Each row is a point on a landscape with many valleys, with its height.
From any point a ball rolls to the lowest of the 4 points nearest to it. It stops when none of these is lower. Distance is the straight distance between rows; heights are no part of it.
<1371> (h 328): [156 104 183 119 107 132 204  76 135 135  73 115  94 105 116 108 158 158
 138 101 182  72 132  67 175 106]
<838> (h 243): [128 132 161 117  90 174 107 156 138 205 143 104  90 103 161 116 135 152
 113  97 133  48 118  94 164 168]
<650> (h 337): [116 142 129 105 136 112 103 125 105  77 153 109 139 141 174 141 114  74
 131 150  85  96  84 164 122 167]
<221> (h 384): [142 123 138 146 121 121 141 160 182 119 120 138 153  82  80  81 129 123
 155 142 160 159 152  95 113 119]
<726> (h 239): [117 137 143 112 146 135 127 117 125  88 112  93 111 146 172 133 128  95
 130 115 112 139  92 164 124 203]
<341> (h 475): [153 149 110 121 161 154  92  91 143  91 194  69 157 147 130 134 112 105
 124 154 100 142 113 172 129 176]
<1684> (h 21): [144 103 171 146 101 122 146 144 111 129 108 163 103 106 107  89 162 153
 113 127 170  92 156  88 163  88]
<1897> (h 98): [188 126 139 150  90 138  58 165 157 211 199 103 136 124 119 112  62 148
  96  84 108  93 123 135 147 160]
<1255> (h 519): [104 129 109 144 148 157 151  63 125  99 128  94 130 163 136 153  93  94
 137 155 114 176  83 148 110 172]
<832> (h 281): [158 171 107 146 145 140 109 118 168 142 179  82 181 135  57  96  84 134
 150 159 104 179 129 113 109 149]
<1315> (h 387): [184 157 107 161 123 131 127 131 177 140 163 118 164 142  59  92 104 178
 131 147 137 189 153  94 106  92]
<1450> (h 163): [104 143 112  99 134 133  95 138 114 153 178 103 116 156 156 122  84 127
 142  84  97 115 102 148 132 165]
<2085> (h 181): [142 105 148 115 112 137 102 172 126 149  97 159 121  65 176 162 168 124
 140  86 108  75  91  99 141 195]
<1104> (h 217): [133 141 161 105  98 113 135 159 126 164 143 154  97  99 152 100 171 156
  96 121 167  49 169  69 185 109]
<923> (h 93): [109 117 157 122 124 104 157 159 112 122 110 164 113 137 122 126 176 118
 123 117 138  99 142 106 157  73]
<624> (h 547): [130  99 172 126 138 122 210 123 133  73  42 146 112 149 168 178 136  98
 139 121 157 135 109 144 107 164]
<2097> (h 448): [125 151 103 124 155 143 134  45 116  85 172  88 145 156 163 134 124  81
 110 178 123 144 106 159 113 162]
<965> (h 416): [ 92 128 123 145 166 147 145  87 120 115 122 116 135 181 112 129 123 121
 130 136 140 166 113 163 110  91]
<1291> (h 372): [121  86 203 108 123 129 171 144 120 129  70 158  98  94 188 178 161 140
 161 101 162 138  97 135 126 195]
<787> (h 235): [120  96 180 128 121  94 171 127 109 103  59 171 103 153 124 149 185 130
 130 121 160  97 126 147 129  90]
<1785> (h 38): [164 131 149 140 135 135  77 172 155 131 161 126 174 107 105 111 112 126
 127 129 111 122 119 115 129 149]
<1115> (h 312): [185 165 119 155 158  87  97 127 137 113 182 106 201 149 112 136 125 122
  94 198 100 169 141 159  96  86]
<1258> (h 298): [ 94 159 125 109 140 118 108 147  91 125 140 136 132 149 178 132 132  56
 140 143  91  94 104 143 131 140]
<1226> (h 457): [148 138 145 139 147 173 131 161 172  97 116 114 133 116  98  97 120 128
 138 102 147 134 126 100 108 151]
<1093> (h 311): [ 84 143  90 118  86 108  56 113  82 159 160 155 121 133 112 167 133 138
 112 140  70 162 202 186  98  51]
<1054> (h 283): [108 135 117 131 102 114  55 159  97 177 186 156 115 123 119 144 109 168
 102 140 112 140 184 178  92  44]
<196> (h 377): [127 133  81 170 116  80 132 124 124 127 149 119 144 100  71  85 127 192
 116 140 117 170 166 173  60  55]
<433> (h 474): [126 103 161 131 125 154 183  99 125 123  75 137  96 120 126 125 138 143
 136 100 192 112 130  89 139 158]
<1484> (h 286): [ 87 117  99 142 121 160 151  80 101 111 113 160  77 185 114 134 132 139
 142  64 141 150 104 147 146  76]
<819> (h 183): [121 113 134 103 155  95 110 150 110  86 114 126  96 134 178 178 135  75
 146 140  98 112 101 143 118 208]
<1215> (h 64): [188 133 144 126 157  93 104 180 132  75 121 133 156 114 156 130 112 104
 119 157 104  99 111 156 111 178]
<679> (h 249): [157 110 158 155 130 145  80 155 179 151 122  87 120  90 125  97 108 129
 129 104 136 103  91  85 153 190]
<933> (h 169): [152  96 140 143 134 100 136 171 161 116  60 156 136  85 156 160 126 129
 156  97 139 131 124 102 138 216]
<1895> (h 313): [143 142  94 125 141 132 127  87 145  87 143 126 148 145 116 128  87 125
 145 159 131 161 122 145 129 141]
<2164> (h 597): [136  88 160 155 119 141 181 102 144 102  68 116  74 117 144 145 144 145
 170  88 184 120  99  79 120 190]
<2110> (h 389): [121 135 126 127 148 150 176  92 113  80  95 115 134 175 148 140 110 113
 143 128 138 156 108 152 125 148]
<1408> (h 346): [106 127 150 125 142 152 154 122 119 117 117 108 115 153 187 148 113  98
 140 111 146 121  90 131 151 194]
<2159> (h 429): [131 178  97 141 136 126 138 115 150 109 146 105 154 114  80 113 112 123
 137 172 131 197 122 151  92 121]
<1929> (h 261): [155 155 129 116 155  90  94 108 106  81 186 104 164 145 157 157 157  84
  93 186  77 127 138 157 123 133]
<561> (h 357): [148 157 104 152 140 104 149 147 168 118 106  90 168 104 102 112 107 116
 136 154 123 159 131 122 100 171]
<352> (h 231): [118 119 148  86  97 165  93 159 127 163 158 118  95 125 176 127 100 116
 109  70  90  86  59 122 155 171]
<1209> (h 663): [137 126 163 156 112 113 189 154 136  92  86 150 165 130  81  75 150 152
 117 128 196 122 126 108 121  82]
<302> (h 27): [138 138 155 116 136  94  81 210 155 136 161 146 171 121 117 118 122 125
 109 132  81 127 120 147 142 139]
<1372> (h 166): [123 129 128 157 123 137 110 151 138 159 161 118 144 137  90 106 108 172
 124 139 126 167 176 132 119  76]
<504> (h 441): [153  85 137 129 127 128 174 115 133 139  50 119  94  78 194 186 126 134
 170  79 146 127  91 119 123 209]
<2009> (h 354): [ 81 149 119  68 105 138 122 154  89 134 145  75  80 128 184 158  94  73
 135 101 100 105  70 122 122 186]
<890> (h 42): [134 114 138 118 154  95  85 172 132 122 143 142 127 114 133 138 113 108
 113 121  80  90 100 141 134 194]
<1045> (h 68): [127 120 155 112 146 132  90 175 133 107 120 146 149 131 139 141 117 101
 150 124 110  96 127 138 145 166]
<702> (h 327): [ 76 127 103 120 133 176 104 115 106 157 159 148  86 167 117 148 117 145
 138  95  99 135 149 133 128 103]
<540> (h 104): [168 129 133 138 157  81 143 165 150  96  87 152 163  97 136 147 125 131
 118 142 142 144 150 129 119 179]
<1927> (h 534): [144 129 185 145 120 165 137  86 125 150 121  98 105  99 147 127 152 129
 145  77 145 112  95  77 164 169]
<473> (h 247): [101 121 142 127 137 145 171 136 110  87  79 154 139 152 133 136 133  98
 139 138 133 133 117 139 132 140]
<226> (h 62): [160 116 162 147 126 106 144 164 140 114  96 171 148  91 116  91 182 179
 101 144 194 107 147  56 146 112]
<826> (h 203): [115 146 123 119 142 108 111 112 102  81 133 147 165 176 144 136 147 107
 128 165  95 137 176 167 124  96]
<520> (h 420): [ 80 127  66 120 118 148  61  88  83 133 143 148 112 135 149 159 162 146
 113 148  72 161 148 180 116  47]
<1553> (h 129): [110 132 150 108 143 134 118 147 129  97 121 104 129 150 150 137 132  99
 132 139 134 117 111 148 134 136]
<966> (h 145): [156 113 132 131 120 157 112 140 142 152 136 125 141 141 126  86 107 129
 139 114 129 119 151  94 136 113]
<1732> (h 641): [128 138 141 123 149 111 174  86 117  73  87 133 141 176 122 178 186 103
 113 169 106 152 145 154 109  98]
<1249> (h 338): [176 151 112 109 139 134  86 138 131 159 202  90 175 155 105 113  77 140
 106 139  84 144 174 162 125 123]
<1776> (h 201): [ 98 119 145  86 102 114 124 158 120 163 136 154 111 122 122 107 141 121
 119 115 140  60 135  90 167 120]
<103> (h 213): [175 106 163 135 140 142  93 181 156 142 113 142 151  89 146  97 120 146
 126 115 108  70 106 116 118 204]
<1528> (h 364): [157 159 128 149 115 129 107 138 180 154 123  86 146  94  78  60  72 141
 151 130 123 156 115  85 114 156]
<802> (h 375): [131 138  89 153 129 131 110 108  75 124 124 127 145 154  96 136 137 155
 110 142 122 191 173 165  89  31]
<154> (h 318): [ 92 167  97 123 147  84 115  98  87  91 130 114 134 161 160 180 153  74
  99 157  81 129 161 165 125  74]
<1402> (h 228): [127 145 107 124 113 154  93 145  97 170 209  60  92 156 140 122  70 117
 102 111  52 115  92 161 133 174]
<704> (h 536): [128 131 127 153 145 162 147  88 147  95 115  94 127 163 125 111  91 113
 153 140 158 153 104 116 127 167]
<1912> (h 10): [ 98 109 113 132 119 173 185  87 117  93  79 125  89 180 132 118 132 133
 136  99 169 124 101 115 129 110]
<1338> (h 458): [116  94 162 150 134  96 201 142 142  93  24 158 151 115 123 150 136 127
 152 131 172 159 131 131 116 157]
<1237> (h 356): [121 145 121 111 137  79 137  77 137  65 115 117 155 152 182 169 151  60
 122 202  96 128 115 157 115 182]
<763> (h 70): [154 124 114 134 141 115 105 166 140 134 158 127 141 132 118 105 105 119
 128 142 129 139 130 166 124 147]
<1254> (h 314): [135 130 124 103 125  93  79 133 110 144 192  97 144 128 155 146 110 123
 117 148  62 110 106 155 134 142]
<2192> (h 604): [138 105 132 129 112 163 132 106 142 125 117 128 118 129 120 149 111 134
 164 111 175 129 121  76 151 171]
<326> (h 48): [156 154  93 141 153 114 105  96 120  81 144  93 144 141 119 150 101 109
 129 176  99 163 143 184 105 124]
<487> (h 362): [124 153 119 120 158 107 113 129 105 106 193  91 113 170 183 141 103  86
 108 153  78 117  74 151 124 149]
<347> (h 442): [154 128 130 123 150  98 120 115 163  27 109  99 139 120 182 133 112  58
 116 185 128 151 103 170  89 192]
<990> (h 672): [158 122 125 141 113 128 154 111 132 169 154 113  95 102  92  97 151 198
  91  95 172 135 171  86 155  25]
<2012> (h 252): [114 125 133 105  93 138 140 118 127 179 147 147 103  89 125 109 137 161
 118 121 140  65 170  68 169  72]
<1911> (h 66): [151 107 163 108 118 137  76 147 128 170 165 131 129 127 149  95 102 125
 102 105 111 110 147 112 144 134]
<1116> (h 162): [ 85 120 160 112 112 122 143 141  92 147 100 186  98 147 130 141 181 110
 114 138 149  83 142  97 152  90]
<1348> (h 186): [126 125 104 133 116 178  99 117 138 177 194 113 120 167 135  97  82 145
 127 112 136 144 122 127 136 128]
<34> (h 81): [110 126 109 129 131 120  77 151  97 119 144 139 150 151 138 153 168  85
 117 154  68 137 174 145 116  69]
<2068> (h 353): [130  90 146 111 126 134 178 105 107 113  70 157  76 141  99 123 169 145
 132  98 161 101  92 119 144  75]
<2001> (h 665): [157 172 102 126 166 128 146  80 140 102 150 117 157 119 123 138  94  93
 125 200 118 152 138 151 100 208]
<1973> (h 47): [153 143  95 119  90 142 105 139 115 174 185 127 120 151 113 120  96 127
 101 108 114 129 147 153 115 104]
<909> (h 67): [161 114 136 144 147 128  94 176 164 128 115 114 138 113 131 111 103 112
 127 125 124 152 107 145 122 183]
<440> (h 55): [150 111 154 103 120 114  73 190 137 152 145 150 132 121 127 112 138 132
  86 108 113  88 148 102 151 168]
<675> (h 111): [149 138 114 135  87 145  89 160 132 177 203 149 134 144  82 111  89 169
 100 112 109 153 173 149 138  74]
<54> (h 246): [119 133 155 137 107 161  99 147 132 172 116 126  82  77 194 139 138 166
 139  62 153  92  78  83 140 200]
<130> (h 75): [134 133 150 150 144 110 128 163 148 109 131 143 173 140 114 114 107 135
 115 166 117 150 160 128 111 102]
<2155> (h 316): [163 161 111 115 120 112  59 144 128 170 198 112 142 146 127 146 118 127
  93 144  54 168 162 175 101 104]
<485> (h 636): [155 115 107 144 112 123 151  95 137 155 120 147 118 128  66  78 137 192
 118  97 151 154 154 101 102  57]
<94> (h 482): [ 96 136  96 155 151 129 169  63 120  73  96 136 116 156  98 129 159 118
 111 143 122 166 114 167  98  81]
<171> (h 555): [121 159  82 136 169 133 122  73 141  79 153  63 164 112 183 147  98 116
 128 146 126 162  93 146 131 180]
<915> (h 128): [138 126 118 114 117 156 112 132 122 201 201 145 110 119 131 113  93 144
 129  84 131 114 156 100 166  99]
<27> (h 200): [151  86 154 117 137  99  88 219 142 117  96 156 130  82 145 136 158 151
 131 101  87 100 125 127 147 198]
<548> (h 344): [ 77 151  87  97  88 160  75  96  94 160 202 141 127 143 144 147 101 126
 139 131  62 163 153 171 108 106]
<1597> (h 244): [145 150 117 148 162 107 148 121 136  79 104 116 162 147 145 153 135 103
 142 177 136 147 154 155 110 134]
<2075> (h 620): [131 122 172 183 109 168 135  95 155 160  97  88  88  75 149 129 161 136
 193  97 185 115  77  67 138 201]
<1754> (h 287): [ 61 104 106  78 106 159 113 117  84 177 152 124  99 127 168 138 100  80
 133  92  93 107  65  98 145 142]
<601> (h 79): [138 103 158 130 122 145 116 158 138 130  95 154 135 116 127 132 170 141
 120 120 171 100 158  97 165 136]
<1713> (h 382): [ 74 120 131 133 129 143 138  86  97 150 156 105 106 163 147 136 124 103
 147  86 127 131  86 134 119 150]
<1866> (h 138): [157 138 152 155 137 155  89 113 165 174 170 109 159 144 103 113  99 148
 120 136 106 164 125 125 145 147]
<1963> (h 260): [115 142 138 107 163 107 156 134 109  70  97 136 128 164 184 177 137  76
 129 147  97 118 103 171 118 165]
<1649> (h 40): [141 131 136 152 131  99  93 196 150 104 147 159 204 154 109  98 110 107
 110 162 121 120 143 128 128 136]
<1763> (h 551): [132 123 114 155 116 137 163 111 124  94 133 140 138 150  84  89 119 124
 135 121 143 168 135 116 127  74]
<1997> (h 291): [157 106 124 133 149 120 188 158 150 111  38 150 131  80 187 173 138 129
 140 111 136 169 125 145  90 210]
<2114> (h 432): [ 88 162  79  92 145 112  93  95  75 104 191 112  86 143 189 156 130  56
 128 162  63 114 115 150 117 144]
<994> (h 466): [113  93 155 140 131 200 154 103 107 135  79  99  75 109 186 157 113 145
 168  75 167 116  71 104 132 209]
<1053> (h 284): [117  86 159 104 128 124 128 145 107 112  83 192 125 126 165 194 170 115
 161 128 138  99 123 126 134 177]
<227> (h 469): [ 98 130  51 143 137 153  93  68  90 111 155 109 119 168 126 143 141 165
 111 129  78 157 129 186  93  65]
<1560> (h 304): [ 71 113 162  61 114 122 139 125 124 169 110 149 112 100 153 159 145  86
 168 103 121  56  75 118 160 148]
<447> (h 307): [148  81 130 143 131 160 154 137 150 100  62 139 111  95 193 205 123 114
 163  96 133 141 100 126 116 215]
<257> (h 263): [154 125 127 118 100 153 162 106 135 151 126 124  90  92 118  85 149 154
 132 112 159 101 148  66 179 107]
<241> (h 242): [160 169 127 133 141 129 104 151 178  90 151  87 168 113 105  84  97 121
 129 158 103 146 100 139  99 179]
<1595> (h 423): [107 110 141 128 119 176 163  84 136 150 113 120  97 121 138  75 133 130
 139  84 157 100 108  67 174 123]
<1200> (h 552): [132 114  76 147 120 104  85 119 121 145 130 109 113 114  58  76 118 214
 116 109 148 169 130 154  69  48]
<603> (h 215): [163 103 150 166 118 118 160 154 173 115  52 159 102  70 108 111 166 135
 161 135 174 115 134  97 130 149]
<553> (h 599): [118 125  74 149 140 147 147  52 121  93 124 101 126 167 106 135 124 133
 134 131 109 180 134 210  99  96]
<1223> (h 305): [ 83 103 151  85 125 148 135 151 115 111 109 117 115 133 176 163 141  99
 156  86 136  92  88 120 113 186]
<2080> (h 148): [190  85 157 161 133 125  90 177 183 159  94 158 149  71 148 125 154 156
 130  78 151 121 134  71 149 162]
<1557> (h 293): [154 174 138 115 143 107  89 140 149 109 192 119 186 150 105 129 137 118
  98 199  62 104 168 172 125 117]
<191> (h 102): [143  80 174 120 134 103 177 120 118  96  78 151 122  99 114  92 191 163
 102 140 191  58 155  87 150  94]
<1964> (h 210): [ 73 101 149  90 119 105 140 151  89 135  90 165 106 121 146 151 146 108
 163 117 168  81 106 113 139 153]
<1095> (h 355): [101  95 177  94 135 147 140 135 131 142 100 123  98 103 205 197 148 148
 169  64 149  80  71 105 125 200]
<804> (h 216): [164 102 146 140  86 128  78 176 151 177 118 122 128  76 151 101 106 146
  93  86  63  53 117  84 149 170]
<1800> (h 352): [126 103 152 136 138 138 145 126 151  87  51 162 119 135 136 140 143 126
 135 139 173 132  99 112 142 159]
<413> (h 251): [179 135  98 139 150 101 118 158 188 106 158 132 206  89  93 125 122  85
 129 176  94 154 160 159 121 164]
<996> (h 350): [ 98 143 111 107  77 140  36 110 104 190 175 148 106 135 105 158 101 192
  95 157 112 174 164 181  85  62]
<1039> (h 719): [173 191 102 113 136 122 155 124 178  92 127 107 186  76 111 140  95 112
 122 205 103 148 130 149  87 198]
<1206> (h 258): [107 136 109 145 133 128 140 106 113 122 149 132 137 164 101 152 136 129
 124 119 131 151 151 160 133 102]
<508> (h 187): [105 137 101 156 139 122  75  94 102 120 166 102 149 167 138 149 141 113
 107 157  87 143 168 160 129  74]
<757> (h 563): [ 91 101 176 107 129 150 180  89 134 117  75 148  73 122 138 128 166 134
 147 108 169  69  86 110 156 163]
<576> (h 634): [155 124 106 167 111 120 126 140 152 174 142 103 115 119  53  92 104 201
 111 104 166 162 158  70 150  97]
<2142> (h 262): [122 151  97 107 144 141  93 127 116 135 193 111 123 156 137 148 107 122
 120 150  59 142 140 154 122 144]
<712> (h 595): [166  97 126 133 139 111 187 108 126 141 110 127 116 108  72  80 152 178
 107 112 177 117 120  63 130  64]
<2039> (h 410): [147 158 132 132 160 144 145 132 162 133 140  74 158 131 127  92  63 129
 148 142 115 172 105 127 118 192]
<362> (h 209): [102 122 131 117 122 159 169 120 113 135 114 164 113 161 115 143 156 138
 153  97 156 111 103 109 147  99]
<168> (h 159): [ 82 122 144  96 132 146 114 132 110 170 150 154 130 122 140 142 145 102
 147 113 123  92 126 103 141  93]
<1523> (h 280): [138 181 112 137 154 103 117 111 147 101 168 125 202 129 101 118 117 114
 122 202 108 175 172 172  77 104]
<1022> (h 299): [ 62 154 124 100 108 111 116 160  98 143 157 145 142 169 132 129 136  87
 137 135  92 116 155 138 133  99]
<1098> (h 308): [129 148 143 142 111 128 122 156 174 141 107 110 164  45  80  82 118 138
 169 114 151 148 135  87 118 165]
<2187> (h 117): [127 116 157  99 130 130 184 122 118 158  98 130  85  97 115  84 181 169
 124 122 167  84 173  54 163  82]
<358> (h 170): [118 108 158 123 125 117 145 140 126  98  86 150 127 157 130 140 140 124
 129 122 168 117 155 109 128 107]
<2011> (h 120): [132 119 183 125 121 117 122 182 131 126 111 162 129 115 137 149 171 115
 130 120 147  62 133  89 163 130]
<1221> (h 124): [135 135 113 144 123 136 118 152 113 148 158 150 119 148 102 131 128 160
 133 103 123 138 149 136 120  76]
<1586> (h 500): [120 118 103 131 106 138 147  91 100 167 135 114 119 145  97  84 123 177
 123 107 146 140 155 130 151  81]
<304> (h 453): [139 148  75 169 125 115  94 100 139 135 167 100 156 133  51 130  95 177
 135 164 139 174 171 145  97  74]
<2055> (h 288): [101 114  92  84  68 108 140 107 104 197 162 178  68  88 112 116 110 154
 109  90 129 117 158  72 168  54]
<516> (h 556): [122 137 127 131 136 100 200  99 112  92  35 125 138 162 126 136 164 106
 110 130 140 156 122 181 114  89]
<1639> (h 626): [163 124 106 150 144 107 170 144 125 110 146 136 142 133  87  88 138 171
  97 134 169 156 147 120 116  68]
<454> (h 481): [136 139 126 146 129 130 152 137 151  96  59  97 109 103 187 151 103 127
 146 133 152 147  75 140 120 203]
<1508> (h 177): [126 171 117 181 127  98 154 155 141  84 125 119 188 114  77 111 113 137
 100 172 130 161 151 137  84  68]
<1137> (h 611): [142 129 115 151 118 153 157 113 158 152 130 119 103 133  77  62 104 135
 145 150 194 125 124 105 135 100]
<1652> (h 326): [ 59 119  83 123 106 156 100  84  84 144 133 131 100 162 113 143 107 117
 131 141 100 173 161 197 105  85]
<1860> (h 218): [ 92 115  96 140 108 150  88 135  95 161 167 144 110 144 103 147 122 166
 123 124  99 160 171 182 110  71]
<1405> (h 557): [180 130 153 144 117 117 156 121 183 162 102 130 125  39  98 101 149 173
 148 118 199 105 149  36 158 121]
<231> (h 452): [124 138 108 166 143 112 133 149 158 116 108 127 140 133  87  84 107 133
 155 159 159 143 125 112  98 124]
<1856> (h 185): [150  96 155 145 120 140 122 143 170 147  72 143 133  50 135 103 128 151
 157 108 144 134 154 102 137 202]
<738> (h 236): [133 140 141  96  77 122 141 146 123 182 163 159 101 103 128  98 135 173
  95 109 126  90 173  85 149  60]
<2072> (h 424): [138 139 101 167 136  91 176 105 108  84  80 142 164 160  88 125 145 120
 108 137 147 177 119 166  58  58]
<1864> (h 401): [130 151 114 138 164 102 154  70 152  41  77  81 167 196 146 162 101  82
 131 183 138 166 141 172 106 151]
<1630> (h 496): [147 118 110 114 131 147 190  68 101 130  90 110  73 129  94  76 174 173
 137  88 167 109 116  85 138  70]
<1256> (h 82): [106 106 152  83 114 161 143 151 104 134 133 142  88 153 139 135 118 118
 149  86 161  89 106 105 155 123]
<1454> (h 618): [145 133 143 160  93 130 196 128 147 129 109 135 135  78  61  54 141 177
 119 138 183 126 145  62 152  89]
<1797> (h 173): [134 142 152  94 154 127 109 161 123  86 142 137 130 160 135 126 154 106
 106 158 124 136 129 147 143 118]
<432> (h 83): [151 150 158 143 131 112 128 179 145 109 124 146 126 119 100 113 129 158
 117 124 173 102 142  97 129 107]
<934> (h 349): [105 155 114  94 141 144 130  95 108  83 142 105 125 175 190 162 103  91
 133 151 111 129 113 164 130 169]
<135> (h 321): [ 96 130 114 166 136  82 104 154 102 138 134 129 158 125 122 132 132 175
 113 140 132 130 184 148 103  43]
<193> (h 192): [150 139 150 112  73 135 120 153 127 222 184 117 100  87 127  96  96 132
  94  90 120  82 129  78 183 115]
<1177> (h 637): [136 167  92 141 145 122 168 127 154  70  69 107 133 123 154 150 113 101
 132 178 139 173 105 142  76 204]
<1495> (h 447): [169 108 145 162 139 146 131 120 196 187 109  95 116  81 138  94 112 164
 120  97 166 100 142  79 178 128]
<1154> (h 319): [140 139 111 121 134 108  87 127 134 165 212 118 145 152 123 156  67 120
 111 125  62 131 147 177 137 126]
<892> (h 495): [135 110 152 127  95 143 214  38 102 125  69 151  62 128  84 130 187 162
 156  75 175  88  69 112 159 106]
<1700> (h 324): [ 55 141 110 117 110 102 134 122  64 118 123 165 144 146 119 180 157 100
 138 150  71 139 127 169 122  60]
<222> (h 119): [141 116 118 144 160 112 107 131 132  82  92 120 146 113 146 153 126  82
 132 136 109 133 111 140 140 200]
<1370> (h 211): [123 166 116 126 149 100 111 126 109  84 140 124 167 151 145 146 138 105
 106 176  83 152 146 166 107  84]
<2147> (h 245): [ 97 117 109  85 133 133 115 135  77 143 139 133 140 162 154 145 125  60
 156 124  97 114 114 132 124  96]
<319> (h 134): [182 123 158 156 115 110 111 194 167 104  94 150 162  71 129 124 158 127
 121 144 157 130 141  90 130 152]
<2123> (h 649): [124 131 113 167 140 103 148 135 108 148 139 151 121 120  84 103 153 164
 105 110 169 129 155 116 118  48]
<1148> (h 188): [101 133 117 133 143  84 117 160  88 121 121 154 134 186 103 151 167 107
 117 139 104 133 142 137  91  52]
<2044> (h 61): [150 133 170 146 146 140 112 164 143 107 123 145 173 137 101  99 147 129
 105 148 146 121 141 133 114 129]
<1000> (h 292): [103 116 113 126  88 109 113 183 104 146 148 177 106 119 113 103 149 145
  92 124 132 127 182 119 134  58]
<155> (h 233): [133 108 175 157 125 117 130 128 144 142  87 154  92  96 155 148 149 153
 134  94 167 100 126 117 150 192]
<1908> (h 476): [134  84 173 116 138 140 212 107 146 124  40 184  96  95 153 196 165 150
 148 107 184 120 102 133 118 179]
<581> (h 214): [ 80 105 107 133 110 134 131 121  93 144 151 141 113 145 112 129 151 127
 135 129 123 116 142 125 126  44]
<2127> (h 257): [124 164 113 159 141  99 113 130 107 121 165 124 158 117  79 131 128 163
 106 141 115 186 151 158  98  45]
<788> (h 303): [ 58 122 104  79 104 134 127  82 107 166 124 165 113 155 149 129 138  82
 155 120 130 113 112 146 158  99]
<1834> (h 127): [134 110 164 119 110 133  99 153 132 125 103 132 118 116 160 123 145 113
 157 112 138 106 105  98 145 173]
<743> (h 115): [163 128 115 151 152 114  95 163 184 145 136  87 154  92 114  68  92 134
 134 143 114 154 126 107 141 156]
<617> (h 617): [126 143  75 145 146 137 167  43 116  81 108  86 129 178 140 155 115 121
 110 181 109 175 130 170 113 126]
<57> (h 222): [104 126 140  73 105 137 129 136 137 187 136 161 107 100 147 107 113 121
 131 100 163  65 122  74 169 115]
<409> (h 267): [112 136  95 104  91 110 111 142 107 186 172 165 112 128 104 129 125 158
 109  87 121 128 167 107 151  44]
<875> (h 562): [170 149 115 112 155 127 158 114 137 106 133  80 152 119 151 116 102  99
 150 165 119 156  97 134  93 200]
<123> (h 388): [104 112 132 114 111 128 172 102 111 177 108 126  49 129 130 110 146 142
 142 103 146  89 119  81 173 112]
<1479> (h 333): [ 82 117 116 112  91 151 126 110  92 176 161 158  84 143  87 109 158 166
 131  73 150 110 143 117 172  41]
<1995> (h 411): [ 88 151  61  81 120 124 100  68  69 155 193 116  92 175 181 168 107  86
 138 142  72 149 112 180 109 115]
<1003> (h 296): [ 64 106 146  86 101 157 147  89 101 188 131 162  72 111 138 144 157 128
 156 107 158  85  73  94 163 110]
<1328> (h 320): [181  85 152 139  90 168 105 130 186 188 166 105 108  87 107  87 130 143
 100  99 140 110 121 104 172 145]
<1702> (h 340): [ 94 139 104 141 163 134 123  80 102  66 143 144 135 183 149 151 145 122
 119 128 108 173 143 182 110  77]
<136> (h 229): [ 79 109 106  72  98 124 140 118  91 195 137 171  99 116 133 125 132 110
 142 100 139  88 111 111 172  75]
<75> (h 212): [167 151 111 130 144 110 115 128 155  84 154  90 194 118 112 126 128 113
 114 202 106 147 127 160 110 152]
<968> (h 494): [133 127 129 168 154 137 162 114 152 102  80 101 141 107 112 126 115  99
 135 143 144 155 114 111  89 180]
<1396> (h 248): [123 108 119 129 164  96 133 144 136  90 115 105 109 139 214 197 114  87
 133 154 117 134 106 161 109 215]
<1378> (h 392): [123 131 102 130 148 128 152 122 115  95 112 124 155 170 112 136 125 103
 121 136 149 186 136 150 115  97]
<1245> (h 204): [134 112 138 136 129 153  86 182 127 170 149 125 130  86 152 115 122 149
 115  81 109  54  95 121 147 208]
<1650> (h 390): [165 166  92 108 151 150 113  93 152 136 189  83 175 135  98 112  70 134
 128 163  96 181 115 159 109 149]
<1224> (h 358): [151 158 102 116 124 139  80 120 120 165 195 109 144 123 102 147  88 171
 105 146  82 178 168 185  95  93]
<1838> (h 99): [110 121 126 119 133 124 114 161 113 160 160 122 127 132 127 127  97 120
 133 114  96 112 116 123 150 120]
<1623> (h 285): [ 76 117 161 103 142 104 170 140 106 124  65 166 118 176 118 179 184 109
 140 125 132  75 133 128 137  97]
<233> (h 282): [132 142 102 170 150 108 150 130 144  77 104 134 182 138  66 112 138 115
 125 171 141 170 154 153  91  82]

Call two points neighbours if one is among the 4 nearest of the other. Go from one point of each pair to the other, from neighbour to neighbour, staying as low as possible. Name the highest point that can't be avoided.
<326> / <34> -> <1370>
<1973> / <34> -> <826>
<34> / <1912> -> <362>
<1684> / <302> -> <432>

Where does a ball stop that starts at each point below?
<1639> -> <1973>
<1254> -> <302>
<712> -> <1684>
